The views of a scene show one set of named points, each view turned or mirrored, and shifted as a whole, with a little noise and some points left out.
In the rows, zero is written as 128.

Scene 1
View 1
Q482: [131 126 148  84  91 131 139  75 125 141 111  81 100 145 109 113 153 136
 113 113  97 108 118  41  83 116 141 120 159 148 108]
Q800: [ 81 140 122  66 114 121 117 135 104  86 146 117 112  98 111 134 105 116
 100 156 141  80  91  93 105 183 151 137 171 113  88]
Q343: [ 99 135 151  50   4 137 124 145  70 121 174  93 110 100  84 214 127 137
 143 150 130  80  33  72 156 151 186  92 183 105  53]
Q635: [102 116 156  87  91 164 127 121 108 107 119  69  89 144 100 141 177 131
 127 134 112  74 106  60  80 172 157 102 144 115  87]
Q733: [ 90 144 147  55 101 116 114 119 105 119 136 116 133 111 107 147 124 132
 131 130 141 107  96  82  83 174 133 144 177 137  82]
Q763: [ 96 114 141  79  93 146 122 125 107 105 129  87  90 131 108 133 153 130
 124 141 120  88 109  60  84 175 158 109 140 106  78]
Q786: [134 152 116  83 116  98 135  59 133 127 121  94 109 117 114  92 113 123
  75 121 115  98 107  58 111 102 141 147 181 171 136]
Q601: [ 88 139 150  57  93 121 113 123 102 120 140 115 128 113 109 153 122 134
 131 129 139 108  94  84  88 169 136 139 177 132  81]
Q81: [ 84 139 129  55  60 117 112 149  87  98 163 112 111  91 103 166 100 122
 120 156 140  84  66  84 135 173 172 118 173  99  61]
Q860: [132 155 124  83 130  93 133  51 141 130 112 101 122 119 116  88 115 122
  73 109 116 104 119  65  93  99 120 158 192 189 144]
Q569: [111 131 122  83 115 106 128  92 125 116 120 101  97 130 125  93 121 124
  97 133 115 110 125  53  92 132 147 132 149 131 104]
Q414: [110 135 138  70  97 108 121  98 120 127 126 106 121 122 116 120 119 133
 119 121 123 121 109  62  86 139 137 138 168 142  95]
Q541: [115 136 142  89 130 150 128  85 127 105 110  77 102 132  99 109 159 122
  85 133 117  64 115  68  81 153 141 132 169 151 126]
Q598: [102 141 126  73 121 114 124 105 121 102 131 106 113 109 113 117 115 117
  90 138 133  84 106  81 102 156 146 144 175 138 106]
Q494: [118 134 148  85 106 136 135  88 120 126 119  85 105 136 104 126 152 132
 108 123 115  89 113  59  84 135 140 124 168 150 110]
Q777: [ 89 137 139  70 100 147 115 128 105  96 140  95 108 108  97 149 134 125
 108 146 138  69  87  88 102 180 157 126 176 123  88]
Q841: [ 96 162 141  51 138  87 109  90 122 125 126 137 162 100 118 123  98 129
 113 114 152 128 112  94  66 158 104 184 201 174 111]
Q144: [121 130 160  79  79 147 133  93 112 131 125  73 101 138  95 140 165 138
 121 121 108  90  99  54  88 139 144 113 166 139 101]
Q994: [ 79 137 121  49 103  99 107 142 100 103 151 136 124  97 123 138  93 124
 126 151 144 111  96  88 101 186 149 143 162 106  64]
Q938: [126 155 127  81 118 110 135  65 133 123 121  95 113 118 108 102 119 122
  77 122 117  91 105  67 108 111 135 146 190 170 135]
View 2
Q786: [117 105 157 109 163 138 137  72 134 196 128  84 146 115 127 177  47 127
  68 138 143 170 118  46 109 128 121  83 177 136  63]
Q598: [128 136 168  98 134 140 115  75 149 178 127 113 116 122 155 166  68 112
  79 128 122 151 107  71 142 145 124 114 160 131  93]
Q494: [136 122 158 110 154 164 156  99 151 194 147  83 108 105 126 158  74 127
  81 119 150 126 108  66 134 139 123 108 156 125 101]
Q482: [135 116 147 112 172 165 163 104 160 193 152  61 113  99 102 161  73 132
  70 116 177 125 109  57 126 130 129  89 166 124  98]
Q81: [113 194 159 103 115 132  76  81 167 162 124 134  80 161 167 143 103 102
  66 114 144 120 109 111 137 152 146 136 141 178 122]
Q635: [137 156 149 109 144 176 156 113 165 183 156  85  76 105 135 134 103 126
  96 100 145  96  93  84 165 142 139 124 144 113 137]
Q841: [159  87 199  89 144 132 120  74 169 160 131 115 129 112 133 195  44 100
  46 164 132 171 132  76 116 174  88 111 156 161  61]
Q733: [157 139 182  95 130 147 113  92 177 160 140 117  92 122 144 166  84 105
  63 132 142 130 114  94 139 176 117 126 146 156 105]
Q777: [129 155 167 102 122 154 125  90 157 173 137 125  88 130 166 146  87 109
  92 118 121 122 103  96 147 149 127 132 138 143 116]
Q541: [132 113 155 106 147 165 165  98 139 199 142  92 122  97 143 154  64 128
 103 123 120 135 103  66 149 128 118 114 161 103  99]
Q601: [149 144 181  97 129 149 117  92 177 161 140 117  90 124 141 162  86 106
  60 133 148 126 115  96 137 171 117 129 141 163 104]
Q343: [ 99 200 140 124 125 147  99 106 167 177 137 133  64 180 148 119 118  97
  67 103 188  77 126 131 107 140 158 137 111 227 135]
Q414: [141 127 173 101 152 146 120  84 171 169 137  89 110 109 121 173  71 118
  53 128 161 143 114  69 133 156 124 105 165 137  92]
Q860: [129  80 163 105 169 137 148  74 136 195 131  84 157 103 124 191  32 129
  65 151 140 177 120  40 107 136 108  86 180 131  55]
Q800: [127 165 174  95 115 132  96  72 157 165 123 130  95 134 174 157  86 108
  81 124 111 140  99  93 156 157 131 133 153 138 111]
Q763: [136 165 157 102 137 162 128  99 171 174 142  94  79 113 146 142 101 124
  85 102 148 113  93  85 164 148 140 122 152 111 130]
Q994: [141 174 185  86 114 129  72  69 188 143 122 124  85 138 159 169  95 102
  52 121 136 146 104  95 147 177 128 128 156 150 110]
Q144: [137 131 151 114 161 169 164 112 158 190 155  82  95 108 119 144  84 124
  83 113 167 103 110  82 133 140 130 113 149 137 114]
Q569: [128 136 158  99 154 144 118  74 162 176 133  79 114 108 132 174  74 129
  64 119 151 159  98  55 144 137 135  94 180 109  95]
View 3
Q635: [167 119  94 139 114 143 129 100 145  85 123 133 134 168 123  94 170 173
 130 109  84 101  82 152 168 110  88 130 131 140 109]
Q569: [143 103 122 168 152 142 157 119 144 115 125 158  99 172 144 103 164 133
 109 188 115 112  82 160 170  96 105  93 118 115 118]
Q800: [119 137  95 131 148 138 146 106 147 134 140 148 113 146 113 110 164 163
 113 155 130 118  89 115 148  80 144 106 182 120  92]
Q482: [172 101 113 174 126 136 163 130 152  80 103 130 105 190 133 112 154 129
 114 175  99 111  87 189 175 106  77 111  97 141 123]
Q763: [159 116 100 146 123 143 131 105 136 101 130 141 119 162 127  94 168 164
 124 121  89 109  82 145 160 107 103 120 147 128  99]
Q81: [137 142  83 129 134 111 131 132 121 134 141 122 106 145 111 126 157 164
 108 138  97 145  80 126 141  86 162 115 208 139  64]
Q343: [164 146  59 123 103  86 131 157 110 113 127  72 111 157  99 144 141 168
 107 111  64 168  70 146 127  92 158 141 216 173  46]
Q598: [129 129 109 145 152 141 163 111 158 129 126 143 110 163 123 110 164 151
 109 189 140 109  90 137 160  77 123 103 149 125 108]
Q144: [168 120  96 151 117 133 157 121 151  78 103 115 118 179 113 108 155 151
 119 147  97 113  89 171 166 102  84 123 118 148 109]
Q601: [136 144 102 140 122 128 154 122 149  94 120 142  96 156  95 116 156 140
 118 148 111 125 118 140 140  81 128  92 167 133  89]
Q414: [142 124 118 163 134 131 160 129 150  99 114 149  89 172 118 113 158 124
 114 175 114 119 105 162 152  94 107  91 132 128 105]
Q860: [139 115 127 173 165 138 206 127 179 114  95 136  93 192 127 118 153 116
 101 251 157 100  99 179 176  78  91  85  96 131 136]
Q841: [117 156 127 160 142 130 200 134 178  98 103 152  75 170  89 126 151 104
 109 215 158 116 144 152 140  61 119  66 140 121 109]
Q994: [117 139 109 143 137 126 138 122 133 123 146 164  87 143 115 113 167 139
 111 150 112 131 110 118 131  84 152  85 194 110  76]
Q494: [156 119 106 152 133 141 161 120 158  91 102 127 120 181 122 111 157 148
 120 172 115 107  91 166 169  96  86 114 116 141 119]
Q938: [144 118 111 161 160 133 198 130 169 117 103 119 107 188 123 119 153 132
 104 230 146 112  84 172 172  77  99 102 112 140 126]
Q786: [142 113 119 169 162 130 190 131 165 122 103 130  99 187 131 121 150 127
  99 238 146 109  80 175 171  82 101  97 106 135 125]
Q541: [147 121 101 147 147 154 171  97 173 106 109 130 135 179 121  98 168 162
 122 175 138  90  78 153 182  89  84 121 112 138 134]
View 4
Q598: [126  80 176 144 131  66 114 135 146 147  82 112 156 113 160 147 127 141
 106 156 129 128  69 130 130 134 133 146 123 135 106]
Q777: [125 103 192 153 122 101 113 133 161 148 110  96 140 115 177 140 140 124
 116 139 133 100  74 121 154 150 138 150 130 165 119]
Q569: [120  85 161 143 125  52  95 130 153 164  69 110 155 110 130 154 124 150
 114 177 106 136  63 108 116 109 145 146 122 109 100]
Q860: [127  81 135 145 139  44 116 143 122 138  51 163 196  87 125 159 129 160
 113 152 116 166  69 135  90 120 140 161 117  77  79]
Q541: [128 112 171 165 108  77 112 154 170 158  72 129 161  88 131 149 153 141
 127 138 127 132  64 101 130 124 145 170 130 116  86]
Q494: [125 115 160 159 121  94 109 130 154 153  87 137 160  94 127 145 149 137
 123 139 103 119  74  95 123 126 144 158 121 115 105]
Q786: [134  87 146 136 138  49 119 134 123 134  56 156 177  93 132 140 133 155
 118 159 101 156  67 129 110 125 133 155 112  87  86]
Q841: [102  60 139 154 148  72 110 128 103 137  94 144 203 101 159 194  97 153
  94 142 140 139  79 160  83 139 140 135 126 128 111]
Q343: [140 120 171 123 157 159 140  81 119  99 147 135 113 124 204  95 159 103
 123 116  74  77 111 132 169 195 117 128  86 168 142]
Q763: [117 120 184 156 112 106 101 121 176 168 111  96 127 117 144 141 144 127
 118 151 106  94  72  83 150 126 147 142 124 146 125]
Q994: [108  67 182 133 142  91 100 103 132 148 118  77 132 142 188 154 104 132
  96 172 127  96  78 137 134 142 132 116 120 173 144]
Q938: [135  91 146 143 137  59 125 139 129 135  61 155 178  91 140 145 138 148
 120 146 113 152  66 132 112 132 131 157 112  95  83]
Q601: [110  86 168 151 133 111 107 112 135 144 124 111 157 115 172 162 119 131
 104 138 123 103  82 125 125 143 140 134 122 158 129]
Q635: [123 136 185 169 106 120 103 127 186 166 113 105 128 107 134 138 160 125
 127 135 101  91  73  69 150 127 153 155 128 143 119]
Q800: [123  75 193 142 130  78 114 130 154 148 100  81 135 131 186 142 123 130
 102 159 141 107  71 134 149 145 132 139 130 171 122]
Q81: [130  90 191 124 143 111 122 105 135 130 127  87 117 141 204 120 132 118
 105 154 114  90  83 134 165 167 125 127 109 179 141]
Q733: [106  86 163 154 133 106 106 113 132 146 120 108 162 118 170 168 117 135
 101 140 127 103  81 129 119 142 139 132 124 158 130]

Which points are out of place in each view (at most two, in the order of its rows)? Write none if all are in place.
view 1 => Q841
view 2 => none
view 3 => none
view 4 => Q569, Q343

Scene 2
View 1
Q582: [172 128 125 165  69 116 188 120  76 139  73  87  85 110 175 122 173 148
 107 101 103 188  91 180 219 164 208 135  79 105 124]
Q852: [163 117 152 146 137 142 144 132 127 160  61 178 152 182 156 128 186 136
 132 157 122 144  67  83  90 103 127 109 106 131 147]
Q187: [156 150 109 187 110 163 179  95  98  96  96  96 108 150 129 104 161 113
 114  79 107 172  69 139 172 187 163 119  88 108 169]
Q787: [121 176 120 184 130 119 174 117  83 134 104  97  96 130  97 105 146  88
  93 108  74 170  26 158 188 144 155  65 109 102 185]
Q992: [148 136 130 160 129 107 138 144 109 140  65 121 134 113 128 101 148 128
 127 121  85 147  71 113 151 129 121  96 102 123 141]
Q36: [150 118 114 139 106  60 102 174 110 131  44 101 149  58 128  78 132 147
 154 110  65 125  89  96 170 132  81  98  90 134  88]
Q493: [144 153 141 149 150 115 185 143  94 162 117 140 141 110 145 117 130 123
 130 150 106 159  66 108 139  91 121  87 131 150 146]
Q351: [186 101 128 163  98 153 151 123 117 118  52 140 129 168 172 116 185 148
 134 114 131 158  99  99 135 164 157 146  80 117 133]
Q344: [126 175 126 173 124 101 186 127  80 156 113  91 105  89 129 106 124 110
 109 118  79 173  55 156 195 134 158  74 114 123 149]
Q502: [169 106 145 138 111 106 121 149 123 155  36 153 143 155 155 117 190 148
 129 141 105 143  73 100 124 115 131 120  99 117 122]
Q508: [148 134 121 153 105  91 135 149 106 137  59 103 126  90 130  99 144 132
 132 113  78 147  80 122 180 136 123 102  93 120 118]
Q397: [163 140 130 174 123 150 197 109  93 146 104 136 111 146 171 128 165 130
 117 130 125 181  77 132 155 130 175 116 105 131 154]
Q153: [203  83 119 148 114 156 154 128 137 103  66 151 169 149 195 118 163 166
 180 115 148 143 129  39  96 149 101 167  87 160 108]
Q269: [138 164 151 136 156 100 203 150  85 195 133 154 142  87 161 129 123 134
 133 179 100 166  69 112 141  49 125  80 147 170 133]
Q811: [158 111 146 145 153 126  89 147 143 140  40 172 169 180 113 102 191 117
 134 148  97 126  46  64  79 107  91  93 108 115 154]
Q567: [179 129 133 171  85 148 178 107  94 137  64 128  93 172 170 131 195 136
 104 116 120 183  72 158 175 154 205 132  82  99 149]
Q46: [191 101 135 162  77 146 161 122 108 132  42 130 107 163 178 128 197 153
 116 118 119 171  92 136 162 158 187 154  72 111 128]
View 2
Q46: [127 184 116  40 159 120  85 112  87 142 154 167 150 140 110 106 133 147
 145 178 121  99 130 124 185 132 123 123 145  65 133]
Q351: [121 189 102  70 172 125 111 105  82 130 158 135 162 123 117  90 133 141
 140 161 112  91 134 131 171 139 132 119 137  69 106]
Q187: [178 132  84  74 210  93 105 139 114 142 132 182 149  87 133  98 134 172
 160 167 109  75 163 109 182 104 113 145 115  84  81]
Q397: [185 161  86  89 161 108  74  91  79 163 124 169 116 123 135 114 141 164
 141 156 119  96 146  99 141 109 112 130 126  95  98]
Q508: [123 102  93  98 194 100  74 151  98 146 135 142 177 112 152 113 149 134
 161 153 129 132 159 142 111 125 136 120 100 130 136]
Q36: [ 82  88  95 113 207 120  88 160  93 137 144  98 214 117 156 107 150 102
 165 147 131 150 163 176  73 148 161 111  91 147 155]
Q582: [176 131 128  31 194 111  34 141 100 170 127 181 133 136 138 126 143 161
 176 207 126 141 134 119 188 120 114 148 127  72 144]
Q502: [ 89 164  93  94 124 107 103  98  74 128 154 143 182 127 122 119 145 124
 128 135 133 107 125 135 114 137 139 108 126 124 140]
Q344: [194  83  88 100 186  79  55 140 106 177 103 177 142 100 162 134 154 156
 166 155 136 130 166 105 113  92 108 148  96 140 110]
Q787: [181  76  70 108 177  59  89 153 126 162 120 207 152  85 151 133 149 179
 161 152 129  94 166  90 137  69 103 148  92 143  99]
Q992: [121 115  79 114 168  97  90 130  92 138 136 147 174 110 141 116 144 137
 153 138 133 118 150 132 106 117 135 126 101 130 124]
Q153: [113 225  87 105 200 161 122  77  46 124 148  68 167 128 123  52 126 105
 132 133 109  89 160 165 121 171 161 100 136  67  87]
Q493: [169 128  71 141 158 104  76  89  68 159 105 140 133 121 154 123 149 134
 136 121 132 118 159 114  68 113 128 117 102 144  99]
Q811: [ 71 156  52 140 116  83 165  98  83 111 169 140 204 107 117 106 136 121
 111  94 125  71 135 125  93 124 136  96 109 148 109]
Q567: [155 167 108  46 154 100  79 112  93 149 144 188 138 125 121 119 137 170
 150 182 122  92 131 103 187 112 110 136 136  71 117]
View 3
Q811: [127 140  89 167 123 140 143 131 193 189 150 172 136  96 167 102 142 184
 127 186 104 112 119 164 107 116 134 142 148 147 126]
Q852: [114 156 112 169 119 123  98 127 155 163 171 175 123  97 176 106 157 150
  97 172 129  95 106 162  92 112 161 142 144 132 138]
Q992: [122 128 148 165 124 117 138 141 137 134 133 155 111 120 124 151 123 154
 108 144 139 117 112 141  96 168 104 148 119 129 166]
Q493: [139 121 183 150 111 136 114 145 126 110 156 136 112  82 127 134 175 119
 104 153 150 117 103 180 107 163 135 180 127 113 161]
Q502: [102 158 113 178 129 110 111 134 152 149 162 195 120 108 168 122 127 164
  96 156 136 111  84 143 104 135 125 128 135 131 160]
Q397: [112 137 172 163 128  98  95 135  98 139 159 138  96 131 145 132 164  94
  61 141 169  80 115 142  73 163 160 142 121 121 152]
Q351: [ 98 165 100 173 133  76  88 131 115 161 170 178  96 152 163 155 123 137
  68 147 139  76 137 118  62 135 151 123 122 108 157]
Q582: [ 82 137 182 183 141  64  98 146  69 113 140 163  91 179 133 159 112 103
  41  95 199  82  94  96  67 211 118  99  88 119 185]
Q567: [ 87 145 154 180 144  78  96 137  92 154 151 160  98 171 161 130 134 101
  48 129 180  68 106 107  58 171 156  96 106 130 147]
Q187: [118 119 157 167 137  86 136 134  97 166 118 106  93 178 119 165 131 106
  67 133 155  75 167 106  52 180 141 117 110 120 148]
Q269: [140 129 209 141 100 151  99 147 124  80 163 155 119  53 131 126 188 106
 105 153 164 131  68 205 121 171 143 201 127 112 172]
Q153: [117 177  73 159 117  84  55 124 130 144 198 193  94 113 158 181 127 168
 102 154  98  88 172 148  68  83 150 180 140  68 181]
Q46: [ 78 166 123 187 147  66  91 138  98 148 162 183  96 164 175 142 122 127
  51 127 165  70 103 109  64 148 143  97 110 119 165]
Q36: [131 130 121 172 118 113 145 145 150 103 133 193 120 106 108 193  81 203
 130 130 127 143 109 137 121 170  50 173 118 100 212]
Q344: [128 100 212 158 123 118 147 153  99 112 113 118 109 129 105 157 142 105
  84 125 185 113 101 140  98 215 108 145  98 131 165]
Q508: [126 123 146 161 127 118 140 144 140 129 129 159 116 120 127 154 121 154
 104 145 135 121 111 137 102 170 103 149 117 120 170]
View 4
Q269: [134  73 131 216 115 143  73 167 103 124 158 130 172 105 122  66  39 106
 131  83 124 129 134 175 128 127 198  96 156 121 143]
Q153: [ 81 119 211 128 138  75  80 186 178 136 134 101  95 183 127  72 122 171
 173 154 122  98 167 111 161 135  88  86 141 151  88]
Q567: [150 174 136 123 134 131  36 112  73  86 182 184 137 148 150 129 116 163
 149 102 121  67 147  88 117 149  73  81 139 119 122]
Q36: [ 91 124 128 157 118 143 163 160 147 149 182  79  88 107  92  83  74 141
 130 117 146 158  75 128 176 128  75  77  76 107 136]
Q992: [122 134 120 164 121 150 109 142 113 133 171 123 133 129 115  95  95 146
 129 109 139 102 109 110 175 149 109  85 108 104 139]
Q502: [138 122 138 126 149 127 109 161 131 150 182 123 126 133 138  96 102 142
 159 132 129 121 145  64 154 146 112  75 134 143 143]
Q344: [131 146 105 194 100 176  80 111  62  91 166 158 149 110 106 109  72 148
 103  79 133  96  91 161 143 145 120  94 110  81 139]
Q811: [137  97 122 145 157 137 130 167 151 179 164 102 158 162 133  72 122 157
 157 142 159  96 159  34 212 171 150  73 126 125 157]
Q187: [121 183 135 150 114 146  51 102  82  90 146 168 140 164 121 120 125 188
 124 103 130  40 119 122 169 168  69  94 115  82 108]
Q351: [121 157 171 114 137 107  68 143 125 115 166 144 112 166 141 101 130 168
 160 130 126  77 155  87 150 148  69  82 131 137 107]
Q787: [148 162  84 185 107 184  76  97  48  96 156 166 173 124 118 111  94 161
 105  77 144  58  98 126 178 169 115  99 103  66 151]
Q508: [111 144 120 162 113 152 122 133 107 119 178 120 115 116 105 102  79 151
 128 102 132 119  88 126 161 141  79  82  89 102 138]
Q493: [124  99 132 197 114 144  83 156 103 127 146 133 162 126 120  75  70 134
 129  98 134 106 138 150 154 142 166  94 140 107 139]
Q852: [143 104 137 144 154 121  91 170 146 163 156 118 161 167 150  79 121 158
 167 138 148  83 178  52 189 167 151  78 151 138 144]
View 5
Q397: [148  72 149 140 135 138 107  82  88  81 118 177 138 122  86 105 126 102
 147 160 134 137 130 155 135 128  90 124 107 169 145]
Q351: [144  95 122 121 150 136 109  90  63 130 129 161 127 132 122  95 104  98
 122 147 153  93 170 136  82  85  83 140 132 179 136]
Q502: [126  99 136 123  80 130  97  89  89 137 135 109 124 118  96  90 103  97
 139 132 145  82 169 129  83  76 110 138  98 131 124]
Q269: [159 102 183 137  78  93  84  65 108  43 142 106 139 109  20 118 115  90
 187 112 141 134 121 164 167 139 141  92  70  86 156]
Q508: [128 113 121 169 109 157 110  85  58 121 149 129 110 113  62 133 117 121
 102 160 165  77 118 153 125  92 142 112  86 101 131]
Q811: [139  98 149 138  70 131  87  47 132 157 145  92 115 116 137  89  89 100
 178 140 163 101 199 138  48  86 140 169  72 111  88]
Q493: [161 104 162 162 108 116  97  52  90  65 154 123 120 109  45 138 119 109
 166 139 157 137 122 180 153 134 155  97  70  87 136]
Q852: [146  91 156 112  92 115  94  66 120 121 132 116 133 119 113  79  92  93
 179 125 138 119 185 136  76  92 101 154  99 139 126]
Q992: [136  99 132 158  99 152 104  71  83 124 146 129 111 111  85 124 117 116
 125 155 164  98 132 158 115 101 140 124  80 108 124]
Q46: [131  75 122 120 131 153 120 113  59 128 108 173 130 127 102  89 111  96
 103 160 136  79 141 131 104  79  68 136 134 193 153]
Q344: [132  72 141 186 103 171 106  74  79  86 136 169 122 100  39 139 137 124
 125 177 157 123  80 175 173 138 135 100  72 113 144]
Q153: [172 150 122 104 184  78 107  63  52 115 156 119 121 142 128 110  87  89
 137 112 170 100 218 146  61  83 103 130 146 152 134]
Q582: [120  65 120 151 132 177 126 127  33 105 107 197 130 120  56 112 133 110
  76 181 134  78  86 146 161  96  74 105 127 179 181]
Q36: [130 146 110 169 104 142 106  74  34 136 168  81  98 121  60 147 101 119
  96 140 181  44 143 150 105  68 173 101  86  68 123]
Q787: [123  51 149 202 101 201 108  66 104 112 128 182 114 100  71 132 148 130
 134 208 164 138  79 176 153 134 135 121  62 130 122]

Which points are out of place in each view (at most two, in the order of its rows)? Write none if all are in place.
view 1 => none
view 2 => none
view 3 => Q508
view 4 => Q852
view 5 => Q493
